A landscape with many peaks, sampled at points; each row gives a point and its height.
From any point a climber takes the steepest step (rise divided by distance) to one of its 2 nearest points. It stops when none of these is higher. Distance is the straight distance between rows; heights are no part of it.
zubet height 27.6: [148 115 126 181 130 112 130 156 104 124 127 125 123 146 162 117 108 131
 109  95 159 101 130 122 134 107 132  82 117 152  95 137 156 153 130 134
 128 130 190  99 117 137 108]
davar height 45.1: [113 126 162 156 137 175 124 147 159 162 188  89 111  83 129  94 109 109
 200 125 143 118 111 150 140 116 142 157 163 151 122 137 102 124 127 116
 104  56  57  81 184 139 132]
Mesur height 25.7: [130 136 165 217 108  97 177 181 141 114 158 149  68 141 143 108 112 160
 163 142 173 189 116 133  95 122 119 137 110 161 130 126 127 110 106  81
 101 106 109  95 173  76 154]
reval height 42.0: [145 109 118 154 143 129 132  73 118  72 112 132 129 101 135 107 131 126
  69  62  88  52 125 109 142 161 159 130 132 200  97 100 153 151 112 129
 136 181 148 102  94 110 125]
Gifi height 11.6: [137 108 188 122 123 202 102 177 149 158 189  67  82 101 140 144  86 114
 217 164 170 140 101 173 142 116 170 133 152  94 107 134  97 105 143 146
 121  78  82 140 159 151 108]
gubir height 28.5: [146  93 142 188 136 117 162 151 125 101 125 143 116  88 148  82 132 108
 112  69 151 112 135 129 127 129 126 120 112 176 130 143 173 148 152 176
 141  78 142  65 114 162  97]
Beb height 10.5: [ 79 187  60  78  83 131  79  81 106 131  39 179 164 124 140 202 167 137
  85  95  73  94 102 148 168 118 128 131 142  89 130 147 139 125 124 127
 104 173 125 177  79 125 150]
medi height 47.2: [130 117 162  92 169 128  95 140 162 131 164  85  96  77 119  96 107 133
 155 157 132 149 145 130 150 127 168 158 132 122 144 117 110 113 128 137
 141  68  96 124 139 167  98]
dad height 18.3: [ 90 131  88 116 130 114 131 100  89 185 135 133 185 193 135 149 136 144
 146 177  95 155 117  83  98 138 119  95 105  66 122 148 153  90 137 124
 139 145 161 185 124  63 128]
Suta height 47.0: [137 115 142 185 143 101 142 132 109 155 114 153 145 155 138 135 113 132
  84 111 135 156 133 116 123 112 116 128 117 149 126 133 117 123 114  97
 113 152 150 119 164 101 144]
Sib height 6.7: [ 92 125 143  79 123 123 135 116 141 130 151 140 126 145 117 165 128 112
 154 175  95 221 128 157  96 124 134 163 152  74 113 113  89  29 123 119
 136 133  66 126 182 140 132]
kedup height 28.1: [145 125  93 143  86  97 145 110 115 195 122 179 167 167 127 139 140 144
  53 103 109 157 137 151 100 119  56 151 130 145 143 105 127  96 114 128
 142 162 145 115 170  93 163]
Vovin height 49.5: [122 104 144 150 154 178 122 140 140 131 164 119 135  56 134  91 107 118
 155 111 134  86 127 122 135 127 138 167 121 169 100 133 108 159 138 142
 126  45  84  87 157 141 103]
Bava height 48.1: [107 145  72  73 108 122 105 139 119 149  95  91 153 152 104 140 118 108
 148 141 132  94 159 123 132 124 124  86 123 104 182 141 171 163 128 149
 128 159 204 183  99 144 138]
som height 49.2: [163 144 159 101 118 104 123 177 133 105 149  97 116 146 114  91 122 131
 151 162 151 145 136 106 145 135 163  65 114 126 145 139 135 136 129 102
 125 125 136 141 112 160 102]
bulek height 38.2: [119 116 139 205 129 143 180 160 123 184 153 147 163 202 118 140 124 132
 139 210 126 181 111 105 107 114 119 139  92 154 131 166 130 121 131  73
 105 113 135 157 178  89 138]
Rofa height 58.4: [124 137  91  86 118 142 113  61 138  99  91 125 124 102 122 201 166 141
 102  79  75  17 128 129 163 154 158 122 149 151 146 124 171 196 134 158
 134 176 158 176  56 149 134]
dok height 23.0: [174 124 183 186 118 133 146 143 130 129 162 132 125 109 165  96 104 149
 151 108 163 143  81 147 141 131 165  76 100 163  94 171 144 151 134 110
 125  83 142  58 117  92  94]
ravum height 12.5: [130 146 186 154  93 195 130 202 187 139 182  99  58  87 123 131  87 144
 232 162 188 135 126 187 142 112 165 133 150 114 124 128 117 131 145 108
 119  61  74 155 157 144 109]
firir height 55.2: [104  80 180 117 154 154 128  95 157  78 146 140 160  84 157 130 140 139
  88 101  94 146  94 136 152 156 168 144 118 136  74 137  85  98 119  93
 120 120  83  45 144  84 104]
Pezo height 47.1: [131 122 121 165 150 112 118  92 118 102  80 124 130 123 125 103 122 122
  60  66 117  66 107 138 151 132 143  98 135 194  99 127 145 147 110  89
 112 183 163 100 106  99 162]
kinov height 23.3: [158 129  59 148 113 139 167 185 155 128  94 117 158 159 116 110 139  83
 103  98 148  92 198 123 106 128  77 107 148 130 168 134 153 145 154 187
 158 129 194 142 114 178 170]
vuver height 20.1: [140 164 163 131 114  78 118 150 161  62 120 107  61 128  97  87 111 152
 116 137 147 132 109 103 151 144 155 103 140 167 103  87 109 113  87  45
 129 170 120 129 101  82 148]
zulob height 55.7: [155  76 142 172 135  92 152  56 104  95 134 162 124 104 188 128 159 146
 107  35 113 115 110 183 133 133 141 120 123 149 133 135 159 130 119 173
 122  95 142  71 107 126  90]
vovus height 44.4: [128 147 108  98 124 129 123 129  88 155 122 114 173 150 140 143 126  96
 141 132 144 108 155 109 139 118 132  87 102  98 136 152 154 152 137 164
 134 128 192 162 105 169  96]
Nakar height 45.6: [120 168  97  71 149 118 110  67 122 104  15 185 160 110  94 136 125 117
  75 105  88  91  79 143 148 137 107 168 147 100 153 144 134 109 142 108
 113 207  77 156  76 127 176]
Tume height 7.8: [102 186  91  97  85  99 101  92 128 148  76 126 155 183 109 142 138 119
  94  91  84 119 108 140 122  91  93 117 170 117 148 121 134  77 105  98
 112 191 142 174 130 111 165]
Ratol height 38.0: [ 89  93 135  90 145 140 131  86 109 134 137 168 185 110 137 164 156 117
 123 134 102 163 105 135 123 130 126 175 119 105  92 166 105 114 126 132
 108 139  70  94 175 145 117]
nife height 46.6: [149 150 138 144 138 131 124 149 126 116 111  96 127 136 110 111 100 133
 127 134 161  77 119  94 140 132 142  86 120 163 104 119 126 160 118  54
 115 187 164 142 100 111 142]
keto height 31.3: [109 107 103 140  96 112 133 107 108 182 131 189 146 127 155 173 148 158
  70  89  96 158 112 145  97 121  56 179 136 113 157 110  95 105 123 137
 141 132 112  73 194 103 153]
Guna height 4.0: [ 95 162 127  60 126  75 113 127 147  95 113 102  73 170  97 136 129 136
 110 147  91 186 162 124 121 116 128 145 167  83 123  80 114  52 123 105
 150 184 120 178 117 144 118]
fitu height 37.0: [129 107 101 123 149 116 117  69 154  61  84 148 124  92 135 108 139 151
  45  62  59  80 109 135 148 156 155 125 149 162 122 107 132 112 125 124
 144 169 124 108  82 108 120]
ralod height 59.1: [123 116  94  84 138 114 105  82 113 154 141 145 133  97 141 175 140 144
  98 107 119 107 139 136 156 115 113 136 117 105 142 119 127 160 136 157
 139 126 147 120  95 170  96]
Gos height 50.8: [126 121 108  81 127 140 114  74 144  81 141 127 129  88 152 161 165 133
  93  77  68  51 110 145 176 153 180 107 144 177 126 112 151 177 129 152
 154 157 162 145  59 137  96]
bop height 44.3: [144 156 115 139 140 136 134 194 152 130 140  94 127 134  94  86 124 106
 166 167 160 141 177  82 126 133 117 143 141 123 161 140 128 152 131 134
 117  88 125 171 117 172 135]
kufe height 16.4: [168 184 201 130 139 127 156 169 150  57 175 101  69 123 136 114 107 172
 187 202 141 136 120 129 143 142 158 116 108 145  97 105 109 138 119  73
 128 101  64 152 112  94 107]
Mek height 42.1: [155  85 137 156 156 125 132  83 118  76 140 143 137  85 132  93 134 143
  96  98 105 112  98  97 141 166 154 130 117 185 101 112 133 156 121 130
 130 117 118  81 115  97 107]
Gup height 43.4: [114 112 132  71 139  98 103  90 143  79 130 113 125  96 139 144 149 141
  58  87  82  70 125 143 185 167 193  85 141 137 141  91 139 145 134 125
 150 139 146  98  96 142  59]
mur height 21.3: [126 119 176 168 137 111 133 129 133 119 156 123 100 107 125  88 117 145
 146 144 154 160 112 115 121 123 140 132 123 164  99 153  93 128 113  72
 109  95  85  83 165 108 138]
vaz height 13.6: [149 146 176 116 119 164 131 178 165 117 183  73  63 117 121 114 102 168
 200 184 175 145 139 136 143 115 162 156 134 115 107 103 111 139 133 113
 137  85 100 166 137 138 106]
momu height 61.8: [120 126 119  81 138 121 103  96 104 114  73 102 167 128  89 114 113  85
 161 155 125 102 153  87 133 171 118 105  77 133 136 157 138 147 126 132
 110 169 152 171  91 120 167]
fani height 50.6: [157 148 120 170 133 128 133 192 129  91 127 104 128 132 117  97 105 128
 131 138 188 101 133  79 139 124 139 106 110 162 125 139 143 183 134 103
 135 141 166 150  98 148 141]
bagiv height 22.8: [116 140 169 119 154  65 113 130 163  62 101 120  66 121 103 105 104 168
  82 115 131 142 137  93 141 134 155 142 154 113  82  73  94  67 106  62
 136 173 120 123 106  83 140]
Duvu height 25.2: [167 116 157 195 124 140 151 135 116 116 145 146 136 120 177 133 121 134
 122  89 159 120  86 123 160 119 153  92 100 184  52 153 174 174 130 132
 140 116 163  68 102 107  85]
vebo height 16.9: [129 152  83 104  89 106 128 106  87 185 117 142 180 170 128 150 135 133
 117 147  94 131 136  99 111 117  86 104 115 103 149 131 160 107 131 142
 136 169 159 163 124 100 146]
karo height 32.7: [132 120 110  68 146 124 123  62 144  66 101 152 143  78 125 149 153 159
  60 105  55  84 132 113 152 162 153 139 129 138 123 119 133 137 132 132
 124 164  96 140  79 131 111]
Lok height 46.7: [ 94  81 147 128 168 121 131  78 142  95 121 173 144  91 146 143 139 137
  75  74 104 134 103 135 132 135 140 196 120 125  93 127  92 112 113 105
 100 136  82  60 169 105 125]
Bekat height 6.8: [115 164  87  90  73 127 103  89 128 128  54 107 162 155  86 128 125  92
 135  85  81  85  95 151 118 104  99 109 155 155 171 150 133 120 122 103
 106 208 167 161 123 146 184]
zon height 24.4: [166 111 108 157 148 136 145 122  98 140 122 155 142 121 125 113 139  98
 102 116 127 123 164 119 105 125  90 132 123 163 134 167 151 175 136 192
 117 113 136 121 135 172 123]
Bolil height 31.2: [124  87 171 194 134 133 129 150 134 118 136 133  99  64 167  76  89 130
 142  84 166 100  87 145 121 142 161 127 100 140 117 134 152 148 171 172
 155  51 132  51 113 124 100]
setuf height 8.9: [ 94 129 148  54 139 160  98  84 110 162 146 127 164 127 141 157 143 104
 181 182 110 177 119 159 133 117 140 155 105  77 108 157 109  78 143 161
 121  72  71 120 146 141 122]
Laveg height 38.3: [138  84 152 101 147 129 108  91 148  94 152 116 108  73 165 135 131 143
  86  74 102  82 112 149 183 156 192  91 131 136 130 112 141 176 161 168
 166 115 145  99  83 137  43]
tofid height 26.2: [ 85 117 145  94 160  65 107 115 162  68 101 150  94 104 136 107 114 150
  45  99 103 148 133 112 129 127 153 157 152 101  95  84  75  42 105  97
 124 147  93  85 107  92 123]
Fasu height 53.1: [ 99 163  76  58  97 105  89 123 143 171  81 111 131 128 111 173 175 107
 107 102 106  76 146 152 146 123 118 103 135 116 216 133 168 181 138 152
 137 170 183 176  99 163 129]
nefel height 18.1: [166 171 159 142 132  99 127 173 136  74 158 116  76 135 108  86 116 174
 148 183 162 143 133 101 132 131 147 125 117 167 111 112 112 138 101  64
 130 136 107 163 120 102 136]
kize height 59.7: [109 139  88  99 119 107  93 138 150 167  93 111 103 125 137 167 138 125
  94  65 116  54 157 149 162 124 100 106 150 149 197 124 158 183 111 163
 146 142 203 159 126 168 109]
Dati height 34.5: [ 82 100 131  66 150 119 108 102 142 113  96 189 155  97 146 184 135 140
 110 160  95 166 126 139 122 103 113 177 120  74  96 144 101  70 135 124
 121 157  76 103 155 132 132]
Siz height 26.3: [151  95 138 174 135 111 143 141 114 128 127 143 104 130 135  74 125 110
 117  98 141 143 155 125 107 143 101 117 110 168 144 155 129 135 122 151
 119  96 144  73 138 149 129]
vofaz height 36.9: [145 156 155 177  74  77 165 172 137  96 113 109  63 196 116  87 136 147
 146 131 145 174 126 110  98 140 124  73 148 157 162 103 133 112 111  71
 108 144 132 127 112 109 144]
muki height 51.6: [105 133 109  65 137  85  93  93 145 136 119 143  79  80 139 190 150 157
  54 110 109 114 151 150 167 123 117 158 129  86 174 100 111 136 123 151
 143 126 139 140 106 149 118]
zume height 48.2: [126  65 145 152 147 102 143  65 119  95 123 171 128  90 162 148 152 143
  92  58 115 123 111 154 114 147 132 158 112 150 103 138 132 127 129 139
 112 120 119  44 140 109 125]
Sog height 33.5: [126 130 111 143 137 173 128 138  95 170 148 140 166 168 138 118 111 109
 189 205 148 150 143 104  96 121 111 120 105  82 117 153 130 136 149 145
 125  88 145 158 136 118 123]
dut height 9.1: [ 88 187  88  77  96 129  88 110 143 138  39 179 157 151 133 158 140 136
  58  91  64 102 104 145 146  81 116 124 169  80 128 134 117  92 105 106
  96 195 118 178 101 109 145]
nava height 14.4: [138 155  76 118 109 141 116  76  89 145  59 134 153 123 123 175 139  97
 137 128 123  49 155 111 125 163  97 158  97 132 155 130 172 177 126 207
 141 152 162 192  56 134 178]
bem height 5.4: [ 83 136 135  77 128  93 138 137 144  99 132 125 107 158 106 155 140 135
 135 177  95 236 147 157 112 116 117 164 149  56 104  81  94  51 140 133
 150 149  95 164 130 133 119]
Labe height 20.0: [114 130 112 155 130 132 148 124  94 149 136 124 140 213 124 143 137 160
 139 203 125 153 116  88 113 112 145 107 117  95 105 106 146 105 124  94
 139 178 153 188 132  76 144]
Geke height 28.8: [100 144 164 222  84 147 188 196 167 131 175 121  58 149 152 123 133 140
 214 162 168 175 105 139  75 135 124 165 141 149 142 109 113 109 119  73
 120  94  89 116 210  80 137]
fad height 10.7: [104 123 196  73 127 191 108 136 137 144 169  76 104 123 139 160 105 104
 202 185 153 164  90 183 132 134 182 137 155  71  87 113  87  70 137 140
 138  92  77 163 167 133 129]
Galu height 21.4: [150 112 182 176 138 161 147 143 131 142 170 137 134 112 151 117 108 134
 165 138 153 155  93 144 147 114 166 119  98 162  97 183 110 137 126  79
 100  92 104  73 157  93 115]
rapa height 27.4: [131 137 133 194  97  63 135 181 141 106  66 128  79 159 137  55 118 104
 112  73 164 136 153 136  96 139  98  87 135 176 161 104 172 114 132 127
 119 114 184 106 112 133 179]
pip height 34.8: [124 124 142 167 110 173 139 181 133 153 205 109  81 136 134 122 129 131
 205 153 169 170 143 143 112  88 119 152 145  99 123  95 109 105 130 152
 129 103 116 124 172 132  89]
Zinit height 50.5: [ 96 153  96  59 154  96 105  76 119 115  39 164 169 143  90 135 113 107
 121 143 102 125  90 127 135 137 117 143 103  78 127 143 136  94 139 134
 121 184  93 177  87 100 167]
devov height 69.0: [127 139 122  62 163 122  96 101 103 100  91  92 144 112  91 111 118  96
 138 176 134  97 165  81 153 155 144 112 103 118 143 135 137 164 125 155
 125 130 137 163 102 165 113]
fadim height 49.6: [147 152 108 146 122 179 154 211 166 138 167 101 160 125 108 101 123 111
 181 125 178 164 159 142 106 121 135 123 154 112 148 166 124 155 153 137
 121  25 109 127 116 181 132]
gada height 47.4: [150 154  96 144 123 116 137 233 161 105 118  93 132 143  80  92 114 108
 144 142 185  94 168  90 121 138 128 107 139 139 165 138 134 173 140 128
 142 133 155 134 104 170 155]
fis height 41.0: [107 132 120  90 147 129 104  96  81 153 129 137 162 154 146 136 131 132
 131 166 132 136 137 119 154 113 130 112 108  79 107 144 134 135 135 137
 133 125 158 159 115 126 113]
pid height 22.7: [159 124  89 116 128 131 133  96 114 146 109 145 165 121  97 127 153  84
 131 142  98 118 178 111 113 151  68 141 117 139 187 145 148 165 133 194
 118 123 138 155  98 173 147]
Fep height 53.3: [117 143 113 165 111 212 141 220 140 161 203 109 157 131 122 126 126 114
 215 149 166 141 145 137  90 107 130 142 162 107 124 162 118 124 164 139
 122  60 132 141 160 148 134]
rarus height 64.7: [149  86 131 136 132 110 137  96 116 120 144 162 105  91 163 146 146 147
 109  57 123 100 137 168 144 132 113 124 120 139 143 133 157 168 137 195
 131  97 149  81 120 173  92]
miz height 38.1: [104 118 104 128 115 116 112 116 115 164 153 140 141 158 132 176 131 162
 115 148 123 169 112 122 109  91  91 152 127  81 111 105  94  96 114 120
 142 147 126 123 182  99 131]
Punub height 54.9: [149 101 124 142 173 139 121 116 129 122 148 113 130  75 125  90 116 138
 103 140 128  80 149  97 145 136 138 148 126 161 119 122 117 169 141 156
 141  92 119 113 130 158 101]
Zoko height 37.5: [104 134 122  83 176 127 111 110 118 123 123 142 145 154 126 146 137 153
 113 169 124 153 123 109 145  99 143 130 116  84  68 125 109  96 123 110
 116 161 117 149 117 106 125]
dol height 45.0: [150 125 163 128  95 105 130 193 135 113 184 114  67 147 133 108 131 156
 166 138 178 174 128 150 121 125 143  86 130 106 166 126 124 115 128 105
 133 103 149 139 113 139  93]
kabop height 51.4: [166  99 153  85 160 106 129 138 150 122 177 102 115  79 105  96 122 102
 139 133 133 124 153 136 154 151 170 123 138 124 182 132 119 144 148 154
 138  62 111  97 120 172  69]
Zof height 34.2: [138  82 155 158 142 151 127 120 146 120 172 123 100  70 172 109 100 152
 114  74 148  87 103 152 145 141 177 121 107 129 117 110 140 189 162 176
 161  80 148  84 112 117  56]
napu height 45.3: [109 164 107  70 133  92  98 100 157 131  66 148  86  90 109 162 137 152
  56  75  70  89 130 147 172 133 101 152 155 103 196 102 112 119 134 140
 120 146 109 149  95 163 152]
baze height 47.3: [150  75 147 146 154 156 138  65 121  96 174 140 155  65 134 120 136 137
 114 130 105 132  95 127 144 152 173 145 118 169  66 132 107 137 130 112
 115 108  88  63 146  90  90]
Gisen height 31.4: [147 129 134 152 138 159 119 154  99 148 175 116 150 129 150 119 120 127
 153 153 165 138 131 110 128 108 128 102 111  98 111 143 124 140 144 140
 144  95 148 126 138 155  94]
Tifi height 30.4: [ 84 117 153  93 165  99 131 122 166  92 132 159 105  97 149 149 127 151
  97 121 114 166 131 139 123 130 146 179 118  83  82 117  75  57 108 116
 122 137  85  87 140 124 135]
mevoz height 49.4: [119 119  95 163  92 192 154 195 139 193 191 108 166 136 144 133 129 112
 180 142 157 133 134 131  79 101  98 146 144 115 139 132 126 122 147 174
 151  80 121 101 189 130 130]
Zod height 37.9: [ 97 131 134 123 115 183 128 146 138 176 194 109 112 137 129 137 159  99
 201 174 123 168 131 138 103 101 116 158 159 106 134  94 101  91 119 140
 125  92  65 115 205 135 135]
Tova height 45.7: [119 112 114 149  86 177 173 169 106 187 196 101 177 160 136 150 136 155
 166 177 130 158 129 108  57 111  94 126 129 105 127 118 129 108 166 170
 161 121 129 111 183  99 119]
Sipo height 60.8: [169 119 125 107 152 136 138 127 126  86 114 103 148  80 104  96 129 108
 128 135 121  85 164  92 138 158 128 122 136 156 161 139 142 178 139 155
 123 117 122 137 103 172 109]
vib height 12.0: [120 189  80  96  94 151 113  55  94 135  41 162 139 110 125 204 154 127
 102  88  83  58 110 154 139 128 119 149 121 130 147 146 164 163 115 151
 124 163 144 203  55 110 161]
gen height 41.5: [118 156  94  80 114 110 102  66 128 113  41 122 133 113  92 140 130 124
  74  86  70  76 112 148 142 123 103 141 160 120 194 121 137 129 122 135
 106 191 114 157  90 159 177]
bet height 25.3: [157 141 106 136 103 107 156  89  94 179  62 179 208 171 108 147 139 105
  57 103 110 138 116 141 109 123  76 164 129 145 144 137 146 121 112 104
 120 184 162 155 148  98 166]
vuzav height 14.9: [167 160 175  90 125 143 122 172 168  95 173  91  84  86 131  87  99 147
 168 195 169 125 129 116 167 142 170 114 111 145 102 109  96 141 142  88
 153  84 108 150 115  97  98]
Zelar height 56.1: [ 94 143 111  50 163 102  95  76 101 105  67 116 142 158  74 113 131  99
 154 163 105 138 141  90 146 158 122 112  84  96 134 148 134 103 112 146
 122 152 125 171  89  99 160]
mogo height 23.2: [150 126 175 197 135  89 150 166 136 102 141 129  92 136 124  84 123 149
 122 140 157 174 117 101 103 140 123 118 112 185 138 134 123 125 104  69
 109 116 124  84 130 107 151]
Fekov height 21.6: [149 130 122 158 119 108 149 160 107 139 122 132 145 220 119 112 118 131
 142 176 140 157 112  84 108 120 114  82 113 147 124 133 138 119 120  71
 121 171 158 179 130 103 155]
dig height 30.1: [147 138 131 199  99  88 141 178 139 124  74 124  95 190 123  78 103 122
 113 100 175 130 128 126 102 131  95  85 158 179 152  95 148 105 103  89
 132 172 177 112 134 101 184]
vapi height 15.6: [137 167  56 111 103 136 133  93  82 186  73 146 188 135 116 147 137 110
 125 126 104 102 155 103 110 138  60 132 104 126 163 130 164 150 145 177
 149 153 172 174  93 106 173]
daku height 40.8: [137 147 153 165  79  76 132 173 132  87 152 118  47 171 117 115 118 153
 146 141 155 194 138 131 104 130 131 103 150 113 158  78 104 107 115  92
 122 133 142 136 139 132  99]
fug height 9.8: [117 120 157  86 132 188 112 119 118 173 171  94 140 127 135 135 114 112
 212 182 147 169 121 153 131 110 151 119 117  62 131 137  94  91 139 171
 136  80  92 136 157 145 108]
mak height 41.9: [111 113 115 152 110 141 141 157 113 171 195 114 125 169 138 159 132 164
 149 178 123 157 125 112  95 101 104 145 145  94 118  86 120  94 137 143
 152 141 148 132 167  97 114]
lar height 68.1: [127 128  99  90 143 104  92  95 131 132  97 105 115 105 140 177 144 126
  90  78  96  47 143 138 156 132 120 119 125 138 151 129 158 192 124 176
 134 139 159 148  94 171  99]
kimog height 29.6: [151 123 114 177 124 160 155 192 104 146 151 128 150 163 178 142 109 122
 144 118 177 116 138 116 128 116 120  89  96 115  94 155 151 160 144 149
 136  85 180 127 120 156 110]
toko height 38.9: [120 104 166 110 135 204 109 102 107 178 167 114 152 105 145 139 117  86
 201 136 139 141  97 176 142 120 143 126 149 112  88 148 106 114 123 127
  98  89  55 100 183 156 122]
datob height 35.5: [140 113 121 171 139 154 140 159  99 180 141 122 176 160 116 118 116 119
 152 178 150 152 139  80 106 113 103 150 115 123 118 137 121 128 129 103
 112 117 128 160 154  98 154]
far height 53.9: [129 107 152 189 163 103 137 110 123 117  98 153 136 133 133 119 126 148
  54  99 144 103 101 120 127 124 131 134 109 175  90 127 135 149  98  98
 126 182 136  96 135  80 135]
tase height 42.6: [105 131 166  66 155 130 110 132 160  89 159  97  84 104 109 119 124 123
 148 176 127 151 134 158 142 130 154 172 147 110  94 109  90  70 125 117
 142  95  75 126 160 139 128]
Disuk height 45.5: [131 144 150  84 146 116 112 142 119  95 134 100 130 141 115 110 124 130
 162 174 133 117 110 103 143 127 170  77 116 142 101 126 128 144 124  95
 117 169 140 164 104 133 132]
muvob height 32.0: [124 137 126 206  77 151 168 179 132 129 187 122  71 163 132 124 127 161
 205 161 154 176 129 123  78 110 105 156 143 124 123  85 107 109 132 120
 138 124 124 134 175  87 115]
roge height 21.9: [164 115  62 125 131 140 154 152 141 142  93 129 151 119 121 144 157  78
 108 107 136  77 196 123 106 156  96 146 137 128 197 151 164 188 155 207
 143 116 163 159  82 206 145]
Molug height 56.5: [151 106 138 112 130 118 112 122 123 143 159 122 121 104 131 116 126 121
 123 109 137 138 151 157 120 128 128 115 119 127 162 147 134 155 130 171
 133  82 144 101 118 190  79]
Teg height 33.2: [147 130 131 213 105  65 152 140 125 131 119 143  82 201 125  96 112 144
 101 123 134 183 119 132  95 119 119  88 136 159 133 109 132  95 105  60
 116 171 151 124 146  82 168]
ges height 42.2: [155 112 137 206 113 129 172 154 114 188 141 148 160 209 113 128 135 134
  85 146 125 188 127 112  96 133  94 133 113 158 124 136 129 118 115  90
 115 141 167 128 182  89 143]
sumur height 13.2: [136 151  74 117  88 158 145  63  87 139  60 146 153 114 140 189 158  99
 138  74 102  47 131 141 129 129 106 121 123 154 127 140 178 183 112 170
 128 182 181 187  75 142 161]
Sude height 34.9: [ 79 101 100 129 139 131 117 104 132 154 135 156 135 127 157 178 138 145
 106 102 131 153 101 136 117  93  93 180 118  89 100 127  80 115 100 143
 142 132 106  66 202 118 139]
dezi height 25.1: [136 137  93 173 106 110 159 198 153 119  74 132  98 161 110  84 121  85
  99  64 167 106 163 128  95 123  78  91 149 152 152 134 179 133 156 152
 153 117 206 108 109 156 170]
biz height 7.7: [ 86 129 116  81 159 135 117  97 117 151 137 144 150 147 101 136 128 118
 157 197  90 188 135 133 108 117 120 160 127  78 124 137 106  74 135 132
 128 121  68 149 162 121 140]
Fod height 42.3: [135 100 165 115 148 180 128  67 100 130 153 134 164  91 142 129 137 116
 142 134 123 135 108 148 137 139 155 140 122 128  81 156 109 131 120 143
 107 100  80  85 167 141 104]
bopi height 41.7: [ 98 120 158 145 120 189 111 136 136 192 177 116 111 108 122 132 122  84
 212 121 152 128 109 150 132 127 133 136 170 123 130 121 106  84 106 119
 106 105  43  87 205 145 142]
kiza height 34.0: [122 136 112  84 168 123 102  83 119 108 104 151 170 110 125 150 146 142
  69 132 109 110 133 122 151 123 131 142 112  97 106 135 127 128 127 128
 120 182 113 150  97 136 132]
nif height 46.5: [146 132 122 175 138 129 143 214 166 123 153 112 118 132 105  68 126 102
 150 130 167 154 170 123 112 140 105 134 144 141 163 148 124 155 134 118
 131  44  98 114 137 169 147]
Rifu height 23.1: [159 132 120 145 130 112 145 117  79 152  86 132 184 195 109 126 133  96
 111 152 124 156 113 113 110 135  94 124 118 159 137 141 149 139 118  93
 116 190 154 160 134 109 172]

Call two points neighbours if one is among the 2 nearest of the other. Go from one point of each pair to the other, from neighbour to neighbour, staying as high as possible. Name the lowest point that can't be avoided.
fani / rarus: roge
rarus / firir: Lok
som / Fep: bop
lar / devov: gen
firir / far: reval
som / fani: Disuk
